A landscape with many valleys, sampled at points; each row gives a point and its height.
A ball rolls from a point to the lowest of its 2 nearest points, and stops where none of them is lower. Distance is the straight distance between rows; heights are no part of it.
(631): [ 72 126 143 140 150  91  99 153 120  64 173 183 128 144 137 126 168 138
  93 147 116 111 144 147 102 154 140 147 136 133]  (h 317)
(165): [180 190 214 125 137  97 104 181 153 119 149 139  69 150 107 168  89 137
  51 151  96 160 100 100  85 111  82 112 111 119]  (h 550)
(1035): [162 147 187 126 123 120  89 168 146 142 100 110  54 118 127 135  47 108
  22 153 100 178 122 119  66 146 145 162  90  79]  (h 308)
(952): [168 148 113 112  86 169 173  69 190 179 187 112  72 121 143 139 142 111
 131 120 121 131 156 123 147 130 122  94 114 161]  (h 457)
(174): [113 116  96 165 158  93 108 151 115  54 144 147 161  75 148 112 166 125
 141 123 130  88 121 134 106  66 164 127 175 163]  (h 413)
(672): [127 106  47 149 146 138 108 134 153 102  80 160 167  75  90 101 122 131
 208 108 140 122 118 125 139  64 161 110 134 165]  (h 213)
(281): [ 84 122  80 168  93 123  99 128 182 120 136 156  71 109 151  82 173 101
 101 117 128 147 175 154 134 149 182 179 115 137]  (h 538)
(1770): [143  77 136 101  55 125 178 103 142 130 161 165 133 125 107 122 117 133
 143 156 136 113 160 133 101  91 155  97 110 131]  (h 443)
(1066): [105 142  92 100 161 137 123 113  85 142 105 117 181 170  96 143 168 134
 173 117 139 128 132 136 164 183 104 102 127 135]  (h 495)
(265): [148  88 120 126 119  82 140  92 104  69 177 174 183  83 128 157 146 158
 167 148  99  62 112 100 119  43 159  83 147 135]  (h 133)
(1608): [130  58 121  91  42 120 177 116 130 141 138 180 132 122 119 134  91 140
 132 169 116 113 153 143 101  75 206 128 104 117]  (h 480)
(1458): [150 113 147 116 109 143 107 120 141 197 108  78 105 129 141 112 107  72
 101 108 149 171 133 137 105 142 138 112  87 110]  (h 581)
(919): [ 86 148 123 137 170  83  98 144  79  87 139 178 195 157 122 138 187 160
 155 126 108  99 111 130 101 145 127 100 176 172]  (h 307)
(818): [118 136 124 126 156 145 131 138 128 106 157 104 124 135 155 144 131 148
 133 130 119 111 127 122 157 137 109 148 152 119]  (h 323)
(480): [100 114 147  99 126 122 135 121  94 141 147 104 133 159 141 132 169 116
 115 140 139 122 138 151 145 172 126 123 118 127]  (h 434)
(1739): [147 160 204 135 114 106  92 171 160 144 128 151  68 143 109 151  95 131
  68 142  95 175 130 118  65 134 114 131 105 116]  (h 528)
(6): [117  97 109  95 106 135 177 107  94 128 143 112 159 118 122 128 159 124
 150 142 154  91 132 150 167 127 151 112 119 139]  (h 204)
(1703): [105 132  66 156  87 148 117 105 193 148 128 161  87 125 126  87 151 124
 171 102 115 144 162 139 122 142 161 127 130 164]  (h 346)
(1380): [134 113 149 133 125 138 103 131 142 139 136  96  68 117 156 106 104  88
  57 126 132 163 149 145 117 154 140 153  91  93]  (h 431)
(1223): [184 149 146  82 103 137 188 107 138 168  97 124 138 177  86 170  96 172
 169 159 127 127 122 104 155 105  92  88 109 112]  (h 411)
(1440): [130 114 123 157 176  84 138 169  68 148  89 174 199 101 124 146 156 164
 149  96  59 104  75  94 184  85 139 163 150 117]  (h 449)
(1563): [119 155 132 170 159 155 108 106 186  56 174 155  51  93 129  91 117 126
  71 127 104 136 141 116  83 155 108 153 136 119]  (h 460)
(1156): [142 159 145 124 176 144 108 104 105 146 130  72 164 162 117 131 134 106
 133  97 158 128 122 130  89 161  68  69 150 155]  (h 193)
(501): [172 132 179 116 149 139 131 120 125 180 110  48 132 151 132 138 106  93
 107 111 160 142 100 117 136 128  97  96 111 112]  (h 101)
(1264): [128  92  88 147 123 154 122 135 119 128  79 105 168  95 121  86 108 108
 177  90 169 134 117 131 136  92 144 140 129 119]  (h 212)
(1548): [159 135 219 125 137  99 125 146 119 129 142 106 124 163 123 134 128  97
  68 128 145 153 116 129  77 115  96  94 123 130]  (h 203)
(1452): [137 107 163 120 113 136 148 121 113 142 103 127 155 154  86 123 121 118
 137 119 151 142 132 136  90 120 114  99 117 127]  (h 314)
(1740): [116 184 162 138 175 118  68 158 131 129 136 127 117 158 141 166 111 151
 150  96 105 145  92 105 121 185  66 135 170 135]  (h 401)
(1394): [133 126  91 118 120 169 151 107 153 147 128 129 144 127 105 115 124 138
 195 116 139 122 142 131 142 120 121  99 126 147]  (h 305)
(1387): [106 157  58 157 180  91  85 146 124  73 132 141 171 108 151 128 181 147
 144 150 101  86 134 115 132  98 139 128 197 194]  (h 509)
(864): [104 109  50 122 114 128 142 103 103 106 101 145 170  90  72 107 158 119
 165 119 175 103 163 177 142 145 163  92  93 179]  (h 396)
(620): [127 109 113  94 125 151 163 113  94 162  98 105 165 146 104 134 128 132
 161 127 152 120 124 141 164 135 141 118 106 119]  (h 254)
(1431): [127  92 126  96  71 154 164  92 118 181 129 116 108 113 120 108 140  87
 105 132 161 146 155 172 122 141 162 109  94 146]  (h 616)
(348): [163 179 230 111 132  85 141 173 124 125 116 151 104 168 119 174  94 151
  81 148 103 151  82  97 106 108  82 137 132 112]  (h 562)
(886): [ 95 108  53 110 116 107 117 129  86 126  60 142 187 100  82 103 171 103
 158 132 176 124 163 166 162 152 170 127  86 151]  (h 433)
(1844): [155  83 144 124 125 142 186 120  60 164  63  81 181 133 119 115 115 135
 135 116 150 109  88 124 174 110 149 147 111  82]  (h 473)
(829): [144 118 144 162 107 148 147 106 191  83 182 136  49 103 139  95 112 113
  64 124 117 141 162 125  90 128 131 146 126 122]  (h 471)
(1448): [160 145 102 143 112 180 153  67 174 162 179  68  87 106 157 110 134  91
 126  91 141 125 150 123 128 131 100  90 140 166]  (h 417)
(680): [145 140 124 101 151 157 150 107 102 176  74  99 170 162  89 150 108 149
 176 111 145 132 115 123 169 156  99 108 111 112]  (h 285)
(208): [117  95  93 153 116 125 140 108 121  83 132 157 158  96 102  87 148 119
 165 114 162  95 135 150  85  92 152  77 135 167]  (h 260)
(630): [106 156  53 147 164 122 104 144 121  87 148  87 133 100 169 110 169 118
 120 142 133 107 156 125 156 134 126 157 165 159]  (h 597)
(1092): [127 145 127  88  93 151 151  69 132 199 163 117  96 127 121 134 181  79
 102 132 138 136 152 167 141 186 132  77  84 171]  (h 458)
(352): [104 127 192 115 162 114  90 151 112  91 147 145  89 141 131 127 133 114
  29 152 119 151 130 148  97 183 116 162  96  89]  (h 53)
(3): [107 157  84  94 147 154 115  96 120 168 138 101 138 161 122 143 170 119
 162 119 130 137 143 138 161 191 102  93 129 156]  (h 513)
(689): [122  84  51 128 127 115 115 136 129 110  60 171 170  66  78 106 140 124
 180 113 140 126 140 148 142  70 197 123  99 156]  (h 277)
(859): [134 131 135 147 121 145  67 132 153 175  92 115 109 133 130 110 119  96
 136  88 148 174 129 132  90 155 112 120 112 115]  (h 555)
(1009): [132 154  58 157 128 179 128  85 173 146 164  90  95 103 159 103 153 106
 153  96 140 126 158 130 145 141 119 117 158 175]  (h 376)
(1672): [165 115 176 103 115 132 190 121  90 171  49 113 162 169  82 141  90 150
 128 148 140 135 106 129 125 100 131 120  99  97]  (h 381)
(548): [106  90 114 125  94 128 130 128 140 131 114 186 147 130  93 101 137 140
 165 126 131 137 158 151  90 114 161 107 105 140]  (h 636)
(1438): [163  98 181 112  85 140 172 145 144 142 110 105  99 146 130 138  62 135
 105 148 120 150 118 129  98  78 145 156 127  94]  (h 456)
(969): [161 137 164 107 119 152 128 134 128 199  63  77 123 155 116 153  70 134
 145 121 129 158 106 112 130 118 117 127 110  89]  (h 512)
(783): [133 162  74 185 182 113  99 160 112  57 120  95 156  64 171 101 127 118
 113 121 149 111 119 104 144  89 111 185 185 131]  (h 427)
(1722): [ 81  92  80 140  94 118 101 159 154 110 119 158 108  94 143  85 161 100
 114 146 125 140 170 152 137 106 199 178 114 136]  (h 577)
(1365): [129 130 209 120 136  86 161 150 106 100 154 177 131 161 146 160 107 173
  93 154 100 102  95 115 131 126 110 151 140  98]  (h 579)
(595): [163 117 183  94 125 132 177 113 109 162 112  63 121 161 139 142 111 112
  95 146 142 134 103 133 153 114 112 111 106 103]  (h 157)
(112): [ 89 165 123 168 170 136  92 132 132  32 159 175  84  89 118  85 119 131
  71 147 124 126 124 123  77 154 109 173 149 124]  (h 418)
(1435): [129 104 106 113 132 106 167 126  80  66 192 103 150  89 161 152 168 145
 104 163 108  58 128 119 181  85 159 143 146 123]  (h 615)
(1811): [143 116 158  81  94 121 184  88 101 148 138 112 139 152  99 140 141 115
 120 157 151 111 141 146 123 132 110  73  99 137]  (h 365)
(87): [137 111 111 158 177 115 136 151  57 143  70 140 221 111 109 117 146 145
 167  89 116 107  77 106 167 105 131 144 144 113]  (h 464)
(1429): [123  81 111 100  60 155 183 122 126 183  81 128 134 132 105 139  70 129
 137 155 125 136 145 155  94  87 204 146 105 106]  (h 515)
(1382): [110 166  98 133 157 134  99  95 139 143 175  83  91 139 158 121 178 101
  91 112 126 132 162 139 135 198 106 108 134 157]  (h 532)
(223): [114 149  17 167 135 141  96 108 163 125  79 138 144 108  93  78 135 120
 198  98 174 134 142 137 136 132 127  92 152 183]  (h 437)
(1433): [136 138 150 129 103 145 114 129 196 123 150 164  34 124 119 132  93 148
  64 152  64 148 161 111 103 159 145 173  96  95]  (h 428)
(1710): [130 141  92 177 170 134  85 152 115  76 121  96 127  94 172  96 118  98
 104 110 172 135 120 121 144 132  97 185 151 106]  (h 406)
(1437): [ 89 106 144 122 144  92 115 163  74 106 122 152 173 153 135 134 183 135
 125 137 113 113 124 141 148 142 157 146 137 119]  (h 351)
(394): [ 65 148 119 163 167 102  77 158 127  50 149 171 106 114 140  95 167 118
  74 148 130 131 144 140 102 162 122 172 145 132]  (h 372)
(1377): [ 98 129  81 193 108 130  95 124 200 118 123 168  97 116 121  64 164 119
 162 103 140 136 148 134 102 111 158 118 157 166]  (h 276)
(1028): [140 121 158 159 165 142 109 117 117  94 161  69  98 100 161  99 109  85
  63 105 166 140 118 135 102 138  97 138 132 105]  (h 328)
(299): [136  82 151 137  87 106 162 120 119  82 141 174 164 110  85  94 130 121
 146 131 165 105 143 142  61  80 145  79 127 152]  (h 348)
(150): [ 92  94 161  91 115 107 138 140  72 140 118 128 147 169 137 137 161 128
 103 155 121 126 128 155 147 147 171 153 107  98]  (h 395)
(573): [ 90 118 127 144 145 106  90 168  98 114  90 166 186 140 117 122 152 139
 163 113 120 138 103 125 130 133 145 149 142 122]  (h 309)
(1877): [ 98 145  35 132 163  86  86 144 125  99  98 147 184 113 113 118 192 124
 175 145 114 110 141 128 147 113 150 110 170 194]  (h 489)
(1169): [187 111 175 100  67 129 183 124 152 136 143 116  90 156 122 140  86 134
  96 162 133 145 128 113 102  53 116 118 125 112]  (h 436)
(160): [ 87 105 156 109 131 110  97 134 121 112 153 140  86 149 145 123 162 107
  47 148 122 142 161 164 114 175 147 151 101 110]  (h 198)
(1695): [112  68 105 100  82 144 163 121 106 150  94 133 147 109 110 117 106 119
 137 137 149 136 138 166 126 104 198 146  97 122]  (h 540)
(452): [159 175 193 111 160 110 103 154 141 173 135 105 121 174 116 164 122 122
 106 126 116 150 104 103 105 146  74  73 121 132]  (h 47)
(1152): [138 106 153 145 152 127 151 144  68 146  84  86 169 137 149 127 125 135
 129 112 129 118  83 113 184 131 130 168 139  74]  (h 462)
(139): [ 84 120 100 135 104 119  61 144 117 158  76 140 136 147 136 102 158  95
 139 112 156 175 151 155 109 166 149 148 104 105]  (h 196)
(766): [143 132 154  68  86 126 165  90 121 195 133 116  98 154  97 141 154  93
  92 153 148 134 151 160 127 155 136  63  67 153]  (h 410)
(1782): [159 140 171 120 136 136 141 105 114 142 115 102 159 154  78 125 122 100
 120 100 169 132 130 125  82 129  77  58 117 148]  (h 261)
(1584): [ 88 147 128 148 151 104  81 196 156  71 139 222 120  99 132 151 103 179
 145 128  77 112 107 106 113 115 143 183 153 134]  (h 522)
(534): [141 164 126 168 128 162  93 138 213 108 158 144  43 117 130 139 100 160
 138 115  74 144 143  94 123 158 102 150 141 132]  (h 564)
(73): [132 106 135 130 142  83 151 114  76  68 186 156 182 109 144 148 156 164
 134 146 101  51 109 106 132  84 147 106 156 127]  (h 224)
(1686): [152 151 173 101 118 137 138 144 138 199  64  61  95 167 148 182  64 150
 128 158  84 148  95 107 145 123 125 143 102  83]  (h 523)
(1305): [ 96 141 102 164 135 136  82 180 186  89 136 178  91 107 133 136 105 168
 156 126  79 124 128 104 137 125 134 184 148 134]  (h 536)
(1936): [116 118 159 119 150 107 154 136 104  61 177 154 137 138 157 154 130 161
  93 161 116  84 118 119 147 125 129 155 141 104]  (h 589)
(1888): [161 140 113  86  64 171 184  67 166 209 148 129  75 120 125 146 127 101
 128 139 130 151 151 153 153 143 137  94  83 156]  (h 491)
(1940): [152 130 224 121 143 110 106 163 121 123 119 114  93 135 133 135  77 112
  38 143 124 165 110 132  84 127 120 155 110  89]  (h 244)
(328): [171 102 169 109 128 139 138 124 141 145 129  65  65 119 152 112  75  91
  28 152 133 156 124 144 121 127 151 159  94  92]  (h 469)
(189): [146 134 161 100  94 104 165  95 116 114 175 147 155 167 120 160 134 149
 144 172 130  96 134  98 116 111  95  80 137 127]  (h 313)
(589): [138  91 117  67  67 148 211  87  95 159 142 103 126 105 129 142 135 117
 136 169 154  98 122 169 181 126 166 121  98 133]  (h 124)
(683): [110 129 123 165 181  84 113 163  76  67 127 156 189 104 146 127 170 139
 132 109 114  91  99 119 121  91 143 145 178 151]  (h 459)
(1755): [106 123 113 169 119 136 104 127 167 119 125 162 123 137 108  87 138 122
 174 104 152 139 135 132  77 128 125 100 150 157]  (h 197)
(60): [173 157 148 138 171 146  88 135 148 167 128  44 111 136 156 134  97  89
 112  93 150 148 100 100 134 149  82  97 122 111]  (h 160)
(611): [124 128  70 154  84 169 106 122 179 165 118  97  69  87 165  98 118  98
 132  94 133 169 153 138 160 135 141 179 115 121]  (h 377)
(1509): [ 93 164 153 143 178  91 109 170 117  38 157 217 144  83 135 143 101 183
 115 118  98  93  87 102 118 112 127 184 165 135]  (h 506)
(193): [169 158 173 101 132 136 175 125 135 161 107 106 136 179 117 175 109 172
 172 143 102 122  88  93 167 120  81 105 136 105]  (h 420)
(1484): [123 146 115 156 118 146 107 153 197  88 180 183  76 118 138 152  97 182
 167 136  73 114 132  88 127 123 110 152 156 136]  (h 549)
(612): [ 93 140  59 144 126 124 108 132 133 105 141  95 104  95 163  93 180  84
  94 138 148 134 174 141 178 156 129 172 135 138]  (h 580)
(388): [129 171 186 138 178 126  72 165 124 118 125 134 102 135 139 163  87 144
 108 109 110 153  92 106 127 184  82 161 135  97]  (h 421)
(1240): [126 130  52 138 163  85  92 160 104 129  26 154 226  98  97 121 169 117
 186 119 110 132 117  99 177 116 147 146 134 133]  (h 373)
(1469): [162 127 136 144 146 168 104 132 134 157 101  54 128 126 160 130  83 103
 148  83 162 152  98 107 154 129  78 138 137  82]  (h 207)
(1730): [105 147  89 134 145 145 111 114 144 127 171  97  66 114 161 116 162  97
  79 133 123 140 167 145 171 180 128 158 112 123]  (h 558)
(1797): [ 75 116 111 111 119 117 123 129 100 102 172 120  97 132 156 116 193  97
  68 155 134 122 174 169 151 184 151 153 108 129]  (h 301)
(1761): [104 113  85 182 135 126 104 138 145  82 132 139 141  90 135  76 153 112
 158 115 158 104 126 141  92  86 156 122 166 168]  (h 349)
(339): [ 71 147 138 154 168  82  83 164 100  79 141 180 159 145 142 139 158 146
 131 123 113 122 112 135 109 151 120 151 169 144]  (h 253)
(1734): [130 180 179 137 160 108 125 153 114 116 144 151 146 157 133 172  99 178
 162 104 100 121  79  97 116 146  74 128 183 142]  (h 383)
(1707): [130 125 104 118 138 163 142 112 114 144 148  56 127 124 158 129 132 115
 139 116 151 121 127 129 176 134 110 134 140 122]  (h 286)
(1068): [ 87  90  87 125 108 119 113 148 139 116 128 176 141 114 121 107 161 134
 159 132 118 123 145 142 126  97 183 142 119 143]  (h 611)
(769): [111 127 140 165 137 134  68 144 151 118 124 126  94 126 143 107 115 110
 121  99 139 154 126 131  97 150 108 156 138 113]  (h 529)
(1214): [103  80  99  99  60 139 162 116 127 150 139 144 118  94 131 101 143 101
 114 144 145 130 156 174 124 120 199 151  97 148]  (h 578)
(1924): [144 131 172 140 126 124 102 138 160 128 132 126  58 113 131 104  89 100
  19 145 101 176 142 139  73 158 155 154  78  90]  (h 370)
(447): [148 147 140 160 173 153 131 159 118  89 135  94 131  98 163 144  80 159
 140  98 127 120  76  89 173 112  93 184 169  97]  (h 547)
(332): [160 141 169 130 122 156 131 148 143 166  87 115 133 143  91 154  75 150
 178 110 124 160  98 102 114 118  87 119 139 110]  (h 499)
(544): [175  88 148  59  49 123 231  76 104 152 131  90 114 130 142 140 104 115
 112 191 149  99 111 153 162  96 152 115 104 124]  (h 194)
(1827): [112 106  93 137 100 158 117 120 136 148 110 108 130 114 133  90 129 101
 154 100 165 152 139 139 135 126 143 143 121 128]  (h 268)
(692): [156  92 156 119  57 106 166 118 138 107 143 193 153 137  79 123 108 141
 139 153 144 122 148 113  67  62 133  95 124 131]  (h 405)
(1071): [126 141  98 105 136 129 133 118 138 128 156 164 162 165 121 178 135 183
 202 150  91  98 125  96 163 137 107  98 153 138]  (h 556)
(1112): [135 169 110  89 144 161 136  81 141 175 179  90 110 158 136 158 154 124
 145 128 121 119 146 123 151 173  82  70 137 155]  (h 531)
(1277): [118 150  93 146 187 122 126 150  88  62 156  93 153 101 162 136 155 135
  98 150 119  97 138 117 168 130 120 179 165 126]  (h 610)
(1357): [ 88 123 114 100 111 129  80 122 113 183 103 118 113 156 137 116 165  91
 115 115 140 165 152 157 132 190 140 129  83 114]  (h 281)
(1637): [117 163 188 147 165 116 107 174  97 127 102 143 133 126 141 160  88 169
 126 104 104 141  71 105 149 160  99 194 151  84]  (h 439)
(550): [138  96  73 153 129 159 148 112 140 105 115 125 168  76 109  96 109 128
 195  97 162 109 126 125 128  66 144 108 143 153]  (h 151)
(460): [177 106 168  86  57 124 193  93 129 147 159 106 106 147 112 135 124 105
  91 168 158 124 137 133 121  87 120  86 105 130]  (h 404)
(52): [140 137 120 160 152 150 128 132 147  92 165 125 135 115 153 124 103 152
 171 104 126 111 113 106 108 101  98 125 184 148]  (h 524)
(25): [136 132 179 139 156 117 127 125 119 104 174  97 110 137 146 126 127 104
  73 125 153 129 131 132  92 134  96 110 134 127]  (h 271)
(601): [139 111 153 113 101 136 150 135 116 174  55 136 161 153  77 139  85 142
 146 127 136 158 131 137  89 112 148 129  98 104]  (h 355)
(241): [120 135 139 114 100 146 120 138 179 156 145 141  59 145 140 153 108 162
 112 151  76 146 163 123 135 153 142 154 107 111]  (h 382)
(1886): [115 115 114 150  86 142 129 103 180 127 159 130  56 103 157  89 141  88
  72 114 125 156 171 159 125 151 181 166 100 131]  (h 486)
(1880): [137  99 145 155  89 126 157 104 172  92 194 141  88 110 145  95 130 115
  97 132 139 122 159 133  83 106 125 111 139 144]  (h 425)
(1445): [129 137  93 155 115 164 105 112 175 164 141  98  84 112 141 104 130 100
 145  92 137 151 149 126 141 142 121 132 128 143]  (h 329)
(1642): [133  95 143 104 115 101 173 106 107  82 203 137 132 125 160 157 133 164
 112 185 113  60 130 106 171  96 145 128 138 107]  (h 601)
(1917): [100 113  93 129  92 141 140  84 141 139 140 154 118 117  99  84 176  94
 141 111 160 125 169 169 100 157 151  86 103 178]  (h 686)
(1595): [112 122 146 139 130 148 110 145 165  83 144 166  60  98 119 117  91 138
  76 155 100 145 146 131 104 146 143 191 109  91]  (h 470)
(1370): [150 175 174 108 180 112 114 116 108 158 157  79 140 182 142 158 146 117
 103 128 127 128 118 118 105 165  72  66 133 141]  (h 119)
(371): [ 98 141 111 124 156 125 126 117  86  99 183  79 114 127 167 123 184 110
  81 144 142 102 160 151 143 167 120 140 138 136]  (h 366)
(1398): [130 121 147  99 110 133 149 123 105 202  42  64 115 167 162 165  80 132
 110 153 103 144  99 138 143 134 157 163 105  60]  (h 537)
(1323): [130 134 112 149 175 151  90 129 107  81 136  74  99  87 168  98 115  82
  57 117 165 149 123 128 139 159  98 180 119  73]  (h 375)
(779): [135 123 182 141 153 122 151 160  95 130 113 115 138 143 150 149  99 167
 116 126 106 122  77 113 160 123 123 180 146  75]  (h 450)
(1644): [152 142  97 120  77 182 159  59 167 214 126 127  93  98 113 117 135  83
 127 101 150 160 162 164 142 159 152 102  73 165]  (h 527)
(1803): [ 86 131  73 136 114 126  60 163 132 156  63 158 150 150 118 119 143 127
 182 115 125 162 140 137 124 155 147 156 118 115]  (h 264)
(1200): [105 129 122 153 184  89 116 163 103  38 148 174 157  81 146 136 138 145
 100 131 105  89 108 112 134  98 145 173 161 129]  (h 485)
(1928): [153 162 182 125 128  99 150 132 118 118 147 175 166 171 111 167 106 174
 166 129 112 120  98  93  96 110  71  92 167 137]  (h 363)
(962): [ 86 157 172 154 153  92  85 155 127  86 150 184 127 147 135 123 134 141
 124 112 128 134 116 137  65 154  98 128 160 151]  (h 188)
(910): [157 140 101  94 129 168 167  94 147 169 100 123 138 143  74 151  91 155
 185 116 147 128 149 131 156 142  98  89 105 138]  (h 315)
(1219): [162 154 148 105 117 100 172  89 108 120 145 174 184 173  86 173 126 183
 180 160 124  98 119  92 122 110  77  63 142 128]  (h 340)
(1709): [108 142 161 157 126 110  93 137 158 117 143 166 119 156 118 107 144 116
 127 102 133 148 137 141  50 149  98  92 144 162]  (h 77)
(478): [143  97 172 117 108 134 144 143 128 156  94  88  92 138 153 137  57 111
  67 151 119 157 120 146 103 111 158 179 113  73]  (h 477)
(182): [118 107 120 131 148 120 154 136  76  67 163  80 143  98 160 120 150 122
  84 144 137  82 124 133 169 116 141 168 149 112]  (h 622)
(723): [124 134 149 112 123 144 126 147 157 142 141 122  97 154 142 158 106 159
 139 150  98 132 133 115 152 131 110 151 130 101]  (h 350)
(735): [184 160 200 106 125 109 124 158 128 173 111  94 123 170 100 148 118 110
  86 134 132 168 105 114  96  93  93  75 101 126]  (h 125)
(1466): [121 129  54 182 132 139  89 141 159 104 113 114 132  90 146  82 138 104
 168 108 158 133 133 122 139  92 132 146 169 153]  (h 398)
(1850): [154 108 136 157 149 136 151 146  77 159  58 135 203 117 106 121  95 162
 182  85 131 132  76 106 147 102 129 148 131  93]  (h 475)
(920): [119 161  21 155 133 163 111  88 160 145 117 100 128 113 131  84 145 110
 182  94 155 129 150 134 148 145 109 101 160 185]  (h 412)
(1713): [121 116  64 142 118 159 115 126 172 138  92 156 140 109  90 110 108 144
 215 102 137 142 141 124 132 114 143 112 126 154]  (h 266)
(507): [123 100  25 127 134 112 130 113 125  90  79 151 167  52  66 111 165 121
 176 123 158 100 155 161 155  90 186  87 105 188]  (h 341)
(1472): [116 142 143  96 133 123  84 113 130 205 132  94 102 149 142 124 162  72
  85 115 134 164 147 148 130 194 140  94  72 132]  (h 269)
(704): [147 128 157 122 144 129 174 137 116 149 112 136 160 157 133 163 108 194
 176 137  87  98  84  95 180 107 115 134 150  93]  (h 430)
(1055): [126  85 136 124  99  98 137 132 150  89 168 199 146 115 135 140 122 155
 150 157  99  93 130 110 107  63 162 125 132 127]  (h 318)
(1040): [134 153 124  90 135 146 147 105 136 158 159 114 128 179 125 168 140 158
 176 142 109 113 128 112 157 151  89  86 138 134]  (h 546)
(537): [189 107 180  67  77 120 222  92 107 166  92  61 107 160 132 140  99 113
  93 169 148 115  98 140 159  87 129 106 103 122]  (h 205)
(34): [127  99 144 150 105 117 145 124 146  78 195 169 129 107 144 113 125 141
 132 133 134 100 142 117  84  87 130 116 149 141]  (h 374)
(978): [154 145 155 151 135 157 127 144 165 127 136 107 117 130 137 148  73 156
 175 102 121 138 102  96 124 108  77 134 164 125]  (h 510)
(1792): [122 142 219 131 160  99 111 160 110  99 144 156 113 140 133 140 111 119
  60 132 131 147 105 132  80 151 104 150 128 107]  (h 171)
(951): [128 151 152  93 155 130 111 108 118 186 148  81 124 171 130 137 165  92
 104 125 138 137 139 134 130 182 106  59  99 144]  (h 192)
(949): [101 144  57 147 142 125  69 161 143 129  69 149 163 135 114 109 146 127
 197 110 133 150 120 116 145 145 118 135 155 143]  (h 300)
(1922): [158 108 144  99  86 160 151  96 133 204 126  72  95 105 133 104 120  57
  82 111 166 155 139 152 130 134 149  99  82 140]  (h 606)
(387): [133 163 124 163 185 133 124 154 117  75 156 127 147 100 164 142  94 167
 142 109 110 106  92  96 131 105 105 167 189 130]  (h 539)
(917): [122 121 109 126 171 118 141 128  71 128  96 139 214 147  97 134 158 153
 172 106 125 111 105 121 163 144 122 111 135 133]  (h 479)
(1513): [157 175 218 113 119  79 149 141 130 109 159 166 106 173 138 190  99 179
  96 169  97 118  94  91 132 114  71 128 149 105]  (h 570)
(877): [171 136 162 101 128 132 206 107  94 165  53 135 169 179  73 158 100 185
 160 142 128 116 113 115 157 120 106  93  96 105]  (h 397)
(489): [139 111 141 136 158 105 167 150  96 137 120 175 179 123 128 158 131 193
 160 119  69  85  71  93 174  76 141 145 145 101]  (h 438)
(1171): [104 106  82 117  86 145 135 101 138 154  99 177 137 116  78 100 128 124
 160 121 160 140 173 171 114 150 163 108  77 159]  (h 659)
(492): [128 130 179 149 127 131  95 160 165 115 132 143  71 120 132 124  82 132
  87 122 107 162 130 124  88 138 116 164 124 107]  (h 501)
(800): [104 140 122 101 146 124 131  97  77 120 177  84 139 157 149 143 189 121
 114 142 131  92 151 150 132 170 107  93 145 152]  (h 409)
(594): [146 118 181 123 122  81 173 112  77  92 173 153 183 156 136 157 143 166
 126 163 119  70 105 104 121 103 113  91 159 118]  (h 278)
(1915): [ 80 123  58 125 135  86 103 145 103 107  90 141 185 107  99  98 206  99
 154 139 149 117 156 154 151 126 163 112 126 171]  (h 463)
(712): [149 123 143 129 149 162 131 132 136 141 143  56  97 119 168 133  93 116
 109 122 142 139 116 121 166 128 105 151 123  91]  (h 247)
(1843): [123  97  88 137 125 100 113 110 153  70 171 197 152  89 135 140 147 156
 175 138  97  76 125 111 107  45 159  95 152 158]  (h 243)
(400): [126 162 118 118 121 132 126  69 162 164 193 114  78 137 156 127 193  93
  87 114 115 139 165 154 135 193 135  85 107 168]  (h 502)
(560): [104 105  88 136 143  98 100 163  81 133  42 152 212 119 107 107 165 116
 159 110 138 134 124 129 143 117 163 155 120 113]  (h 347)
(1632): [121 138 108  88  98 158 127 118 121 227  45  85 120 155 128 170  77 130
 153 142 115 160 127 134 148 147 159 145  94  80]  (h 552)
(1521): [111 145  73 104 152  97 115 119 118  97 172 167 173 145 146 172 176 177
 175 159  76  69 137 101 159 120 125 105 164 155]  (h 566)
(674): [150 119 148 151 132 153 123 147 123 145  75 132 170 124 105 121  79 142
 192  82 144 153  91 109 106 107 111 140 145 109]  (h 487)
(399): [125 127  90 146 104 164 109 115 181 132 133 116  42  87 156 101 107  99
  77 118 114 165 158 139 150 148 158 196  99 100]  (h 429)
(1307): [113 149  91 134 138 151  87 135 156 149  98 144 141 159  98 134 124 150
 207 102 111 148 123 116 134 163  97 113 143 141]  (h 330)

Call two points neighbours if one is among the 2 nearest of the other. Go from one point of each pair to the other, from neighbour to neighbour, staying as low as possible. Name the highest point that can't be avoided.
(139) / (1709) -> (1703)
(208) / (265) -> (829)
(1811) / (352) -> (478)
(589) / (501) -> (537)
(139) / (452) -> (1357)
(550) / (501) -> (910)
(1445) / (452) -> (1307)
(573) / (352) -> (480)
